A landscape with many valleys, sampled at points; each row gives a point and its height.
A ball rolls from a point to the lowest of its 2 nearest points, and stops where none of them is lower. Distance is the straight distance between rows; heights are no part of it.
J725: [106, 129, 116, 116, 132, 150, 152, 131,  85, 135, 118,  98, 125,  94, 101,
  99, 115, 145, 177, 159, 150]  h=69.0
J783: [127, 122,  76, 152, 158, 137, 101, 136, 118, 108, 113, 166, 129, 111, 118,
 144, 176, 113, 107, 138, 109]  h=63.9
J309: [ 89, 108,  65, 145, 152, 140, 134, 135, 117, 120,  94, 150, 139, 105, 106,
 133, 162, 100, 150, 129, 167]  h=69.7
J220: [123, 123,  94, 105, 138, 135, 128, 153, 119, 114, 127, 124, 121, 116, 100,
  99, 146, 102, 170, 129, 122]  h=74.1
J541: [113, 147, 123, 157, 138, 135, 129, 107, 116, 154, 107, 131, 120, 117, 139,
 151, 120, 167, 113, 149, 138]  h=60.7
J394: [158, 131, 164, 125, 147, 114, 113, 123, 136, 124, 157, 120, 132, 130, 138,
 152, 101, 118, 101, 118,  90]  h=30.8
J241: [118, 118, 129, 118, 125, 106, 146, 140, 147, 151, 131, 127, 119, 148, 144,
 119,  89, 115, 163, 118, 146]  h=47.6
J819: [114, 120, 113, 100, 135, 146, 111, 116, 143,  88, 117, 116, 124, 122,  87,
 133, 173,  96, 117, 116, 143]  h=42.8
J536: [131, 133, 163,  92, 115, 149, 151, 114, 118,  99, 147,  84, 152, 122, 100,
 113, 128, 136, 127, 142, 150]  h=40.9
J294: [143, 149,  75, 101, 141, 153, 150, 163, 127, 104, 128, 144, 110, 126, 104,
 111, 162,  98, 145, 134, 127]  h=75.3
J246: [123, 115,  93, 157, 158, 111,  95, 137, 128, 128, 119, 172, 135, 124, 143,
 134, 148, 120, 122, 126,  97]  h=66.6
J750: [134, 142, 156, 105, 131, 122, 168, 114, 158, 140, 141, 121, 117, 146, 145,
 158,  71, 118, 119, 123, 159]  h=34.7
J429: [108, 144, 117, 109, 149, 132, 165,  98, 163, 118, 120, 121, 139, 131, 128,
 154, 132, 127, 105, 128, 191]  h=24.8
J253: [140, 120, 109, 139, 135, 108, 108, 155, 145, 145, 125, 192, 104, 141, 157,
 138, 107, 108, 137, 116,  94]  h=27.5
J706: [119, 138, 112, 142, 143, 106, 151, 124, 137, 148, 132, 118, 145, 141, 154,
 114, 122, 149, 137, 138, 151]  h=16.7
J130: [130, 107, 107, 113, 120, 146, 104, 139, 152,  97, 112, 151, 109, 140, 106,
 138, 178,  85, 112, 108, 131]  h=39.9
J741: [133, 132, 151, 126, 106, 109, 144, 120, 132, 131, 149,  90, 163, 159, 143,
 100, 127, 150, 127, 118, 137]  h=34.6
J35: [131, 103, 119, 118,  90, 132, 116, 159, 132, 132, 125, 146,  97, 142, 128,
  88, 136, 118, 174, 121, 118]  h=31.4
J504: [106, 119, 107, 147, 146, 128,  92, 130, 103, 141,  98, 172, 110,  93, 120,
 144, 123, 128, 144, 129,  96]  h=51.8
J217: [158, 137, 158, 119, 160, 100, 140, 127, 130, 121, 175, 102, 164, 121, 148,
 127,  96, 125, 113, 131, 107]  h=35.2
J669: [118, 103,  96, 167, 143, 134,  94, 121, 133, 113, 107, 164, 143, 128, 132,
 153, 178, 112,  88, 126, 127]  h=60.6
J657: [105, 109, 121, 169, 139,  85,  95, 114, 139, 140, 122, 131, 163, 137, 152,
 133, 146, 129, 112,  97, 119]  h=54.1
J667: [158, 137, 106, 122, 132, 116, 151, 155, 166, 138, 138, 171, 100, 167, 164,
 135, 111, 112, 124, 129, 127]  h=44.8
J787: [157, 161, 128,  86, 158, 162, 153, 134, 118,  99, 144, 119, 117,  99,  94,
 154, 117, 102, 115, 139, 115]  h=41.8
J921: [141, 136, 100, 127, 167, 107, 131, 147, 148, 130, 138, 160, 120, 130, 144,
 146, 112,  98, 130, 118, 108]  h=32.2
J411: [ 99, 119, 113, 144, 140, 126, 108, 109, 129, 124, 107, 125, 134, 114, 117,
 143, 153, 129, 119, 123, 144]  h=60.2
J947: [125, 139, 115,  83, 150, 141, 142, 113, 143,  81, 142, 104, 146, 123,  95,
 116, 163, 112, 118, 127, 149]  h=46.5
J264: [113, 107, 115, 154, 148, 103,  91, 112, 149, 114, 124, 133, 157, 136, 138,
 144, 167, 110,  92, 104, 126]  h=57.1
J320: [146, 115, 100, 138, 111, 126, 106, 166, 136, 138, 119, 205,  91, 136, 150,
 115, 131, 118, 147, 120,  93]  h=23.7
J782: [118, 137, 116, 126, 108, 138, 148, 112, 140, 122, 125, 110, 142, 155, 130,
 107, 160, 155, 119, 142, 168]  h=52.3
J458: [134, 118, 132, 151, 118,  94, 104, 126, 153, 130, 136, 127, 148, 170, 155,
 117, 152, 129, 104,  99, 109]  h=51.0
J940: [156, 127, 163, 100, 106, 150, 116, 130, 144, 113, 138, 129,  95, 132, 116,
 150, 120, 107, 107, 118, 110]  h=40.4
J913: [108, 141, 111, 119, 145, 155, 145, 126,  99, 137, 106, 121, 106,  91, 101,
 136, 116, 136, 156, 151, 146]  h=66.3
J375: [126, 122, 169, 126, 107, 114, 106, 103, 121, 113, 143,  74, 163, 132, 113,
 114, 140, 137, 111, 100, 112]  h=45.8
J550: [119, 149, 129,  90, 136, 162, 153,  98, 148,  99, 121, 115, 123, 126,  99,
 154, 146, 128, 100, 137, 171]  h=31.8
J899: [140, 138, 179, 150, 131, 112, 125, 111,  91, 143, 145,  91, 159, 106, 134,
 141,  91, 156, 106, 128, 100]  h=27.8
J420: [129, 135, 131, 122, 164, 106, 158, 135, 105, 141, 155,  99, 158, 100, 139,
 105,  90, 137, 160, 144, 133]  h=46.8
J230: [125, 121, 144, 111, 130, 128, 124, 123, 107, 107, 148,  81, 155, 109, 104,
  97, 137, 129, 145, 133, 123]  h=46.0
J999: [100, 135, 122, 159, 106,  97, 144, 106, 129, 152, 115,  99, 165, 154, 149,
 107, 143, 168, 127, 111, 161]  h=37.0
J624: [124, 150, 145,  88, 125, 163, 161,  96, 130,  91, 140,  93, 145, 126,  98,
 123, 144, 148, 106, 149, 167]  h=36.9
J715: [168, 143, 155, 108, 101, 151, 143, 125, 139, 110, 150, 117, 126, 158, 133,
 118, 141, 145,  93, 147, 125]  h=39.5
J351: [169, 148, 163, 121,  94, 170, 140, 125, 112, 115, 141, 117, 114, 128, 120,
 132, 134, 159,  93, 164, 120]  h=36.7
J586: [164, 148, 153, 146, 136, 119, 126, 120, 124, 136, 152, 121, 139, 137, 152,
 142, 115, 156,  91, 142,  95]  h=26.6
J93: [114, 146, 140, 132,  99, 142, 146,  94, 138, 130, 114, 103, 136, 151, 128,
 135, 147, 164,  97, 132, 167]  h=55.3
J801: [161, 138, 146, 128, 161, 112, 153, 149, 102, 136, 167, 113, 157, 110, 145,
 113,  83, 133, 140, 158, 107]  h=40.7
J452: [160, 146, 147, 140, 101, 158, 123, 123, 115, 135, 128, 137,  99, 126, 137,
 138, 132, 167,  97, 157, 106]  h=33.0
J163: [126, 128, 130, 167, 112, 117,  90, 123, 109, 145, 119, 141, 129, 133, 143,
 122, 143, 161, 115, 126,  87]  h=33.4
J859: [118, 113, 162, 134, 113, 110, 102, 114, 131, 135, 131, 100, 137, 135, 126,
 130, 117, 126, 129,  97, 111]  h=42.6
J374: [131, 145,  98, 108, 174, 122, 160, 142, 116, 120, 148, 111, 144, 104, 118,
 106, 120, 116, 159, 141, 134]  h=53.4
J435: [110, 106, 145, 114, 118, 109, 122, 133, 135, 136, 132, 105, 130, 133, 123,
 112, 104, 107, 166, 103, 130]  h=45.7
J197: [162, 135, 139, 110,  90, 158, 139, 135, 147, 120, 131, 140,  94, 152, 134,
 124, 143, 133, 109, 138, 134]  h=41.3
J154: [137, 155, 126, 102, 146, 160, 149, 116, 131, 116, 124, 125, 105, 112, 109,
 163, 122, 126, 111, 147, 143]  h=36.8
J994: [159, 124, 176, 115, 108, 140, 138, 150, 111, 133, 148, 122, 117, 121, 126,
 133,  83, 118, 135, 141, 112]  h=43.4
J36: [147, 116, 138, 108, 113, 133, 105, 137, 163, 114, 126, 152,  90, 148, 126,
 149, 135,  88, 108, 101, 110]  h=39.1
J79: [118, 150, 136, 148, 112, 147, 128,  93, 131, 138, 104, 125, 117, 135, 132,
 164, 143, 163,  81, 139, 150]  h=58.0
J62: [ 96, 118,  77, 123, 156, 131, 120, 145, 115, 116, 106, 136, 126,  97,  95,
 118, 150,  92, 171, 117, 133]  h=72.5
J589: [ 88, 120, 124, 165, 149, 107,  91, 112, 100, 161,  99, 155, 131, 100, 136,
 141, 106, 149, 140, 123, 105]  h=48.1
J68: [128, 130, 104, 139, 154, 107, 135, 131, 152, 135, 128, 148, 133, 142, 152,
 140, 129, 121, 119, 129, 139]  h=26.7
J592: [127, 112, 129, 147, 119, 102,  94, 143, 117, 141, 135, 134, 136, 137, 144,
  96, 131, 138, 152, 121,  85]  h=39.8
J489: [156, 143, 178, 139, 112, 130, 144, 123, 103, 139, 149, 100, 149, 129, 138,
 135,  99, 157, 105, 145, 114]  h=20.0
J113: [153, 121, 161, 125, 129, 136, 136, 164,  71, 133, 147, 117, 140,  90, 113,
 110,  87, 124, 157, 162,  98]  h=50.6
J737: [120, 137, 120, 146, 126,  94, 152, 122, 126, 147, 144,  94, 172, 150, 159,
  84, 133, 165, 142, 129, 147]  h=27.7
J607: [102, 123, 104, 159, 107, 123, 124, 117, 121, 136, 107, 114, 146, 145, 131,
 100, 168, 159, 132, 133, 155]  h=46.2
J821: [ 78, 100,  89, 168, 139, 136, 103, 111, 112, 129,  88, 151, 143, 104, 114,
 145, 160, 122, 129, 128, 155]  h=65.0
J423: [146, 107, 166, 122,  99, 133, 129, 165,  92, 141, 142, 125, 122, 112, 123,
 104,  84, 122, 173, 139, 102]  h=46.4
J211: [140, 150, 133,  76, 156, 150, 155, 118, 131,  83, 150, 102, 140, 106,  91,
 136, 132, 107, 115, 131, 138]  h=46.1
J764: [103, 125, 138, 138, 153, 119, 101, 102, 129, 131, 113, 121, 126, 101, 117,
 167, 121, 122, 115, 111, 123]  h=57.2
J847: [151, 114, 126, 136,  89, 127, 112, 163, 130, 146, 133, 169,  95, 144, 154,
  91, 125, 139, 159, 127,  95]  h=28.0
J602: [144, 145,  84, 107, 138, 155, 152, 140, 145, 101, 126, 143, 118, 141, 116,
 120, 172, 117, 115, 148, 150]  h=74.2
J17: [136, 137, 166, 115, 116, 112, 174, 122, 133, 135, 157,  90, 166, 149, 147,
 108,  92, 144, 131, 130, 157]  h=38.3
J790: [111, 105, 102, 120, 112, 131, 114, 160, 131, 133, 109, 164,  96, 126, 120,
 112, 129,  99, 178, 109, 122]  h=34.0
J31: [143, 116, 143, 146,  85, 113, 110, 136, 156, 145, 127, 149, 113, 176, 161,
 120, 135, 135, 116, 104, 113]  h=49.2
J223: [ 92, 125, 116, 139, 152, 137, 107, 115, 113, 139,  93, 146, 106,  88, 109,
 166, 115, 121, 139, 124, 129]  h=54.6
J890: [126, 141, 160, 126, 117, 117, 176, 118, 132, 162, 137, 107, 135, 143, 154,
 134,  67, 149, 137, 135, 164]  h=37.9
J129: [116, 127, 149, 143, 148, 109, 112, 114, 103, 143, 136, 102, 145,  98, 129,
 129, 103, 143, 134, 125, 104]  h=36.3
J742: [120, 101, 124, 146,  89, 107, 114, 148, 156, 153, 113, 168, 107, 168, 161,
 113, 124, 122, 149, 105, 129]  h=47.7
J66: [103,  98, 112, 116, 116, 133, 107, 143, 142, 124, 100, 155,  97, 124, 106,
 138, 133,  78, 160,  93, 135]  h=36.1
J987: [167, 121, 186, 109,  85, 153, 128, 143, 128, 129, 144, 134,  93, 129, 126,
 146,  91, 114, 117, 127, 110]  h=41.7
J43: [122, 140, 125, 101, 151, 118, 159, 118, 164, 123, 132, 127, 123, 136, 131,
 155, 104, 102, 122, 115, 163]  h=31.3
J58: [107, 143, 128, 137, 140, 147, 137, 103, 102, 141, 111, 108, 120,  97, 115,
 142, 121, 160, 128, 155, 148]  h=63.6
J405: [ 96, 124, 126, 164, 146, 104,  98, 105,  97, 147, 116, 115, 147, 101, 130,
 123, 125, 157, 133, 122, 107]  h=43.0
J108: [110, 131,  81, 120, 148, 141, 147, 132, 134, 116, 109, 136, 130, 120, 110,
 130, 158, 112, 137, 140, 168]  h=72.4
J123: [147, 132, 113, 118, 118, 137, 140, 150, 148, 132, 128, 156,  95, 147, 142,
 129, 127, 119, 133, 134, 131]  h=43.2
J21: [147, 139, 149, 161,  86, 134, 111, 123,  99, 146, 124, 124, 124, 138, 141,
 116, 136, 176, 110, 135,  92]  h=26.8
J85: [126, 102, 117, 123, 109, 134,  99, 148, 152, 120, 108, 176,  88, 136, 122,
 143, 142,  83, 131,  96, 119]  h=37.7
J64: [110, 117, 130, 131, 100, 122, 137, 129, 154, 150, 112, 139, 109, 157, 143,
 130, 113, 125, 144, 116, 156]  h=45.6
J486: [139, 115, 137, 130, 135, 113, 102, 139, 112, 120, 152, 105, 146, 123, 124,
  97, 133, 128, 145, 126,  89]  h=44.4

Where does a ball stop that starts at each point below?
J821 => J489
J374 => J489
J947 => J320
J123 => J21
J423 => J320
J669 => J64
J725 => J706
